Each row is a point on a tangle of strands that fork, close into loops and nearly touch. The rows are in no order.
In the rows, 128 means zero.
Points whose rows are less than 120 apart are linked; no others are.
j_887: [108 153  82 152 103  96 138  95 112 153  86 160  97 140 102 175 126 173
 117 124 103  85  73 114  98 110 110 103 151 113 142  92  61 155 106 167
 131 129 123  93 182]
j_392: [131 133 154 126 113 114  40  99 106  82 192 184  87 164 109  69  93 163
 179 102 165  99 125 120  98 145 156  62  83 143 189 104 147 158 158 117
 145  50 127 156 139]
j_300: [104 151  93 162 118  66 140 146  77 163 104 131 121 169 106 196 116 149
 137 165  69  75  86 143  87 111 132 132 109 135 150  69  90 147 106 176
 127 132 119  65 166]
j_694: [ 82 148 126 112 179 143 143 118 161  92 119  71 176 141 123 104 123  94
 146 116 161 136 180 152 174 119 116 151 141 170 137 124 171 163 105 104
 181 149 105  67 110]
j_322: [104 114 151 125 135 133 166  98 112 136  93  91 159 120 156 136 166  88
 124 102 160 161 129 112 152 147 116 153 106 146 128 148 121 117 105 133
 130 195 107 139 130]
j_654: [ 89 129 109 120 156 131 185  86 146 141  62 100 166 147 144 150 170 111
 118  94 138 137 140 133 150 109  90 181 149 151 107 146  96 143  77 140
 144 185 109  81 130]
j_806: [113 154 100 150 120 105 154  93 133 148  88 137 111 148 113 172 142 150
 130 103 117 102  98 109 108 120 116 119 151 123 131  99  77 147 108 155
 130 131 125 105 172]
j_608: [160 154 140 140  90 111 110 158 150 121 180 153  99 125 113 113 126 141
 143 137  91 105 142 118 109 129 160 109 118 118 136 100 152 125 177 126
 116  91 152 166 149]
j_363: [ 97 127 101 127 147  97 167 162  96 168  91 107 148 178 132 186 149 141
 124 193  84  97 112 156 124 114 116 197 112 144  87 119  90 125  83 161
 105 168 115  46 101]
j_693: [115 147  67 124 130 133 164 110 146 172  52 139 111 140 120 166 130 165
 111 148  76 122  89 152 119  84  90 137 196 127  81 125  56 153  90 164
 107 133 117  64 141]
j_623: [140 136 138 122 123 165  90 166 173  87 192 182  74  88 115  41  76  99
 111 137 106 119 160 147 134 137 130  76 133 138 161 104 153 119 192 119
 125  51 186 147  95]
j_385: [103 135  73 163  82  76 116 108  82 155  94 173  89 140 111 180  99 176
 107 155 107  80  45 118  74 115 121  95 123 103 168 100  45 138 104 175
 121 146 113  83 164]
j_706: [119 123 121 137 134  99 158 191  96 159 130  87 159 152 130 179 156 136
 129 181  80 110 129 146 123 137 121 181  94 140 113 104 127 127 109 140
 107 169 127  75 121]
j_494: [175  94 147  95  99 112  89 103 110 102 159 179 131 120 138 131 124 151
 128 112 161 130 117  93 113 122 154 131  99  98 126 185 166  96 155 103
 112 107 123 214 114]
j_843: [167 116 145 163 111 146 141 201 155 158 168 102 127 123 131 117 145 141
 130 161  73 128 157 143 137 140 130 125 164 118  85 118 146 106 151 121
  97 135 158 158 118]
j_735: [ 98 161 106 119 163 132 165 165 139 142 111  81 185 168 139 144 145 129
 130 147 112 109 167 153 153 112 123 202 140 144  85 131 154 152  88 117
 154 166 130  63 105]
j_546: [121 107 158 121 139 161 154 113 122 134 102  87 149 100 163 105 152  79
 123 111 158 187 133 124 160 158 122 141 132 135 109 161 145 104 118 121
 125 185 116 173 118]
j_681: [129 168 131 141 134 121 124 101 158 116 137 141  91 148  95 124 131 134
 154 104 134 121 134 115 120 134 144  91 142 118 137  82 138 151 151 134
 154  75 136 149 175]
j_370: [105 177 115 135 149  91 137 164  95 149 132 105 156 178  99 174 125 143
 154 149  68  84 148 156 109 106 138 148 118 150 139  63 146 173 109 145
 164 123 131  52 163]
j_147: [135 133 123 125 156 151  91  83 186  81 130 165  81 122 125  48 109  95
 132  89 197 165 105 149 145 171 123  89 143 118 130 123 160 149 144  97
 140  45 124 182 122]
j_340: [132 136 140 119 117 108  63  70 127  83 160 192  84 166 114  94 110 158
 173  94 192 104 109 104 110 151 156  81 110 121 155 122 146 153 146 115
 148  52 123 175 148]
j_497: [100 161 118 146 131  73 136 147  80 148 136 101 146 183 101 180 135 149
 160 143  85  73 126 145  98 114 133 139 101 160 168  66 124 167 105 162
 149 138 120  59 170]
j_199: [142 118 136 108 127 131  83  64 151  80 135 187  97 126 141  73 117 116
 139  89 202 151 100 117 137 170 137 104 132 120 124 154 167 133 132  97
 136  60 121 201 118]
j_792: [108  97 104 131 123 133 171 115 101 183  59 123 117 140 145 175 155 134
  95 180 101 126  83 152 125 118  87 170 135 130  92 154  25 105  75 171
  83 186 105  59 100]
j_242: [143 106 133 146 116 128 167 121 122 177  90 113 134 132 149 154 160 131
 107 126 127 144  93 114 125 143 107 159 142 105  81 154  74  99 106 146
  93 177 123 148 128]
j_697: [121 104 119 135 127 129 176 106 113 177  66 114 137 131 151 166 169 123
  97 128 121 141  94 130 128 129  93 171 133 121  93 153  48 111  86 156
  97 193 113 100 122]
j_978: [137 140 130 117 135 159  68 140 164  85 190 200  68 107 103  24  75 106
 115 124 138 119 146 167 130 147 127  57 113 131 180  91 148 141 185 109
 135  29 171 141 107]
j_940: [129 140 133 131 148 157 109 112 187  83 139 135  92 102 120  64 111  87
 134 108 158 166 132 149 150 163 126  84 151 127 135 117 165 139 158 106
 136  75 135 164 117]
j_41: [ 85 128 122 105 158 129 171 158 112 140 120  77 186 155 139 147 165 119
 116 148 124 113 164 145 157 132 110 211 104 151 101 139 151 140  83 119
 142 203 117  69  98]
j_226: [142 132 141 147 140 165 147 195 177 120 149  88 134 111 120 109 126 124
 134 156  79 141 183 159 149 127 125 117 179 129  97 115 165 132 155 115
 128 123 165 134 111]
j_532: [139 149 134 149 107 101 131 140 133 130 147 129 112 140 112 145 137 142
 156 119 105 112 125 110 112 141 151 117 119 125 140  88 136 133 149 133
 132 113 134 143 158]
j_578: [176 134 148 132  81 137 103 178 164 120 202 161  95 109 125  92 114 145
 130 150  89 105 157 121 121 119 153 114 130 117 125 127 163 105 186 118
 100  90 170 187 124]
j_157: [194  66 114 115  94  93  91 123  85 167 142 168 143 131 130 186 131 176
 101 146 152 108  81  99  80  89 138 164  95  36 105 197  92  76 137 128
  97 124 103 194 114]
j_597: [179  80 126 107  88 106 112 102 104 149 136 171 135 131 136 168 142 166
 105 123 160 117  85  93  92 112 141 155 126  61  91 196 105  86 131 122
 102 123 117 206 123]
j_116: [137 134 144 138 122 168 108 180 166  94 180 141  95  81 120  69  88 104
 115 145  91 128 172 137 139 140 132  87 143 146 153 107 161 113 186 121
 119  84 184 135 101]
j_761: [ 95 113  92 134 123 101 161 133  91 171  76 129 115 149 132 195 137 145
 107 198  86 107  79 153 113 112 105 166 118 134 107 130  44 109  89 184
  92 173 105  41 108]
j_225: [122 132 115 142 106 111 150  66 134 131  85 141 108 128 131 154 147 146
 121  80 161 126  89  85 116 142 113 122 148 117 127 138  76 134 102 144
 125 141 122 139 163]
j_918: [111 189 106 130 167 117 151 137 140 147 107 105 155 174 101 163 128 136
 144 127  90 108 156 151 127  83 132 140 148 136 115  80 135 170 108 133
 173 104 128  67 166]
j_868: [ 93 153  69 125 134 124 166  91 132 156  52 140 125 143 117 173 136 163
 111 127  91 110  97 150 126  79  88 137 166 140 113 122  53 162  76 158
 124 150 106  41 150]
j_728: [175 103 155 126  94 166  98 174 154 110 200 163 101  88 145  64 103 125
 112 144 108 122 157 123 136 124 141 107 147 121 121 164 169  81 178 107
  93  94 179 198  90]
j_780: [ 93 177 108 113 175 136 156 145 158 126 113  78 184 164 129 127 127 121
 139 130 131 118 183 150 156 103 128 182 148 151 107 129 163 161  98 106
 181 145 120  59 119]
j_208: [143 118 131 155 132 136 160 198 139 164 129  82 153 144 139 147 155 140
 131 167  80 129 143 152 142 138 119 152 162 120  72 116 134 120 124 129
 101 155 144 125 116]
j_32: [144 122 149 127 126 154 108 128 149  92 153 137 110  90 148  75 117  99
 134 112 144 163 131 126 151 164 135  97 131 137 139 133 167 115 150 104
 124 110 136 175 103]
j_590: [ 84 121 132 118 154 132 174  79 136 130  79  87 165 138 148 134 169  89
 130  96 159 153 148 120 158 133 103 166 125 158 128 139 124 134  88 135
 148 188 101 104 127]
j_74: [110 133  84 174  91  60 118 141  78 161 115 154  96 151 113 196 103 159
 119 172  86  73  51 123  70 110 139 121  99 110 165  93  68 123 116 179
 117 132 112  87 162]
j_817: [ 95 149  88 124 151 126 178  86 152 144  61 115 154 151 132 159 154 136
 118 101 121 122 124 131 137  95  93 165 158 146 110 134  79 158  76 147
 136 157 113  61 141]
j_760: [140 138 142 145 113 110 139 160 121 130 150 106 135 122 130 144 147 129
 142 129 105 132 134 111 126 148 140 129 107 139 139 107 142 121 144 126
 120 145 135 132 136]
j_247: [127  95 167  99 131 159 131  98  93 131 105 120 144  92 175  94 131  71
 119 103 185 193 112 110 148 147 150 128  94 131 123 183 139  94 120 107
 123 182 106 206 127]
j_158: [118 105 155 124 147 181 138 129 133 113 111  84 140  76 162  78 130  64
 121 121 157 187 142 143 176 162 116 120 149 150 118 154 167 111 129 105
 131 167 121 171  99]
j_882: [ 84 125 137 107 159 164 118 171 126  77 156  87 156  87 119  86  89  90
 123 146 127 129 189 150 157 153 113 110 131 198 176 103 175 145 129 111
 161 130 152  52  93]
j_648: [136 124 137 149 127 123 162 174 125 151 126  87 154 137 140 156 161 126
 128 145 100 133 136 128 141 143 123 156 124 133 100 118 128 118 125 133
 108 167 132 119 121]
j_416: [ 91 128 132 119 173 148 154  92 165 103  89  77 162 131 138 112 141  78
 144 100 165 161 157 136 171 135 105 143 145 160 133 132 157 144 104 122
 161 154 107 105 122]
j_100: [143 148 150 119 115 128  57 124 140  82 196 194  76 132 102  57  88 136
 152 121 137 109 144 133 113 141 151  64  95 136 183  93 155 144 181 114
 138  47 148 150 132]
j_327: [116 177 140 123 173 146 124 141 169 110 141 103 127 148  77 110 105 111
 147 131 110 139 189 166 137 100 141  90 143 130 147  71 169 169 153 122
 182  70 135  88 154]
j_671: [104 102 147 122 155 184 132 159 131  89 127  84 146  58 150  74 112  68
 109 139 138 166 162 157 180 158 108 110 155 167 139 142 172 121 137 101
 134 152 139 129  78]
j_954: [135 120  90 144 112 132 164 116 144 180  73 137 105 139 131 165 140 157
 108 148  90 126  82 135 115 117  91 138 194 109  70 129  53 127  97 158
  87 141 128 103 134]
j_111: [141 152 144 141 131 155 129 177 175 107 162 111 110 108 111  95 116 112
 132 147  85 139 180 149 137 132 137  97 159 134 127  93 168 137 174 123
 136  97 167 135 126]
j_669: [187  73 146  86  98 119 100  99 110 126 153 179 141 124 144 146 137 158
 115 122 171 132 111 102 109 113 144 146 127  76  93 207 150  87 146 109
 102 114 118 238 115]
j_929: [131 148 131 138 111 101 103  69 138 104 136 166  89 151 114 126 124 150
 153  87 172 111 104  87 108 149 149  98 132 120 142 118 124 140 136 133
 143  88 127 164 166]
j_682: [136 112 153 122 112 109 110  85 102 114 126 141 130 117 152 133 134 119
 137  89 179 146 101  84 128 149 146 122  83 123 148 157 130 105 126 116
 126 151 110 178 131]
j_391: [130 115 142 130 106  92  95  59 101 104 122 166 116 145 132 142 127 150
 142  76 194 117  90  69 109 144 148 112 102 117 154 152 114 121 116 127
 137 124 110 168 148]
j_425: [133  98 165 100 128 133 112  91  81 125 123 132 149  99 163 107 127  92
 127  97 188 177 109  94 136 138 155 120  63 134 154 178 145  98 122 102
 125 170  93 190 125]
j_853: [122 120 119 139  95 104 140  78 104 148  86 146 118 121 138 169 146 145
 104  95 157 120  76  85 107 140 115 136 117 108 138 153  56 116  97 147
 117 170 115 130 149]
j_52: [119 177 135 135 159 132 127 113 164 124 131 120 107 159  75 121 120 126
 158 115 122 134 164 142 124 112 139  81 144 122 146  64 150 169 154 132
 169  62 129 117 178]
j_177: [152 105 142  93 110 115  81  62 124  79 137 198 116 132 145 110 124 139
 137  96 195 133  99  99 120 149 144 121 122 105 117 177 167 119 135 100
 128  84 124 215 115]
j_823: [112 168 109 144 147 112 160 107 146 141  97 112 133 160 103 164 143 139
 146 110 113 112 133 123 125 113 121 122 151 131 128  88 115 158 113 148
 149 114 124  92 171]
j_351: [158 114 112 150  99 123 158 117 142 173 103 138 104 136 139 153 145 154
 114 125 118 126  81 112 110 141 111 144 177  90  71 139  73 107 113 145
  90 133 129 161 142]
j_668: [ 90 143 136 113 165 161 108 172 138  81 165  99 144 106  98  83  75  98
 138 145 118 127 196 162 142 138 117  87 134 185 182  82 168 160 146 113
 172  91 156  40 106]
j_466: [179  87 159 127 107 146 109 180  87 157 181 110 146  81 157 123 135 138
 111 140 125 160 136 107 127 112 162 145  80 101 126 178 137  74 154 108
  86 163 127 179 111]
j_914: [155  94 162 124 113 156 111 165  96 128 173 118 145  70 159 105 126 117
 111 131 131 163 141 105 136 131 152 126  88 130 144 167 154  81 156 102
 103 157 137 172 106]
j_775: [195  80 142 111 109 117  90 165  69 161 174 129 157  90 139 156 136 151
 114 131 139 142 120 104 102  77 163 161  56  68 134 192 128  79 155 106
  93 147 105 182 109]
j_802: [ 93 116 134 112 160 181 135 177 142  79 131  72 161  75 129  83  98  86
 110 156 127 142 193 162 176 142 111 120 163 174 136 134 179 140 133  98
 155 145 153  80  69]
j_516: [154 106 157 118 111 155 102 138 119 104 162 140 129  79 159  86 112 110
 122 116 141 164 131 110 144 150 146 109 106 134 143 161 166  91 154 102
 104 130 134 190 100]
j_534: [ 98 172 140 111 174 158 110 158 140  96 165  90 150 141  88  97  82 118
 154 140 119 130 203 176 142 108 134  95 130 173 172  76 171 178 137 114
 193  89 132  42 131]
j_514: [198  64 123 101 109  92  74 138  67 157 158 146 154 109 125 183 134 169
 114 137 150 121 108 101  83  65 152 165  60  40 134 193 124  94 153 117
 103 129  98 186 110]

How many points has the smallest loop of links through each point below? Write none if it is on no loop.
j_116 => 15
j_806 => 9
j_817 => 24
j_32 => 14

Name the points in between on the shortest way along the links from the first point to the second, in order.
j_532; j_116 => j_760 > j_648 > j_208 > j_843 > j_226 > j_111
j_494; j_32 => j_177 > j_199 > j_147 > j_940
j_466; j_494 => j_775 > j_514 > j_157 > j_597 > j_669
j_546; j_340 => j_247 > j_425 > j_682 > j_391 > j_929
j_697; j_41 => j_242 > j_351 > j_954 > j_693 > j_868 > j_817 > j_654 > j_590 > j_416 > j_694 > j_780 > j_735
j_497; j_225 => j_370 > j_918 > j_823 > j_806
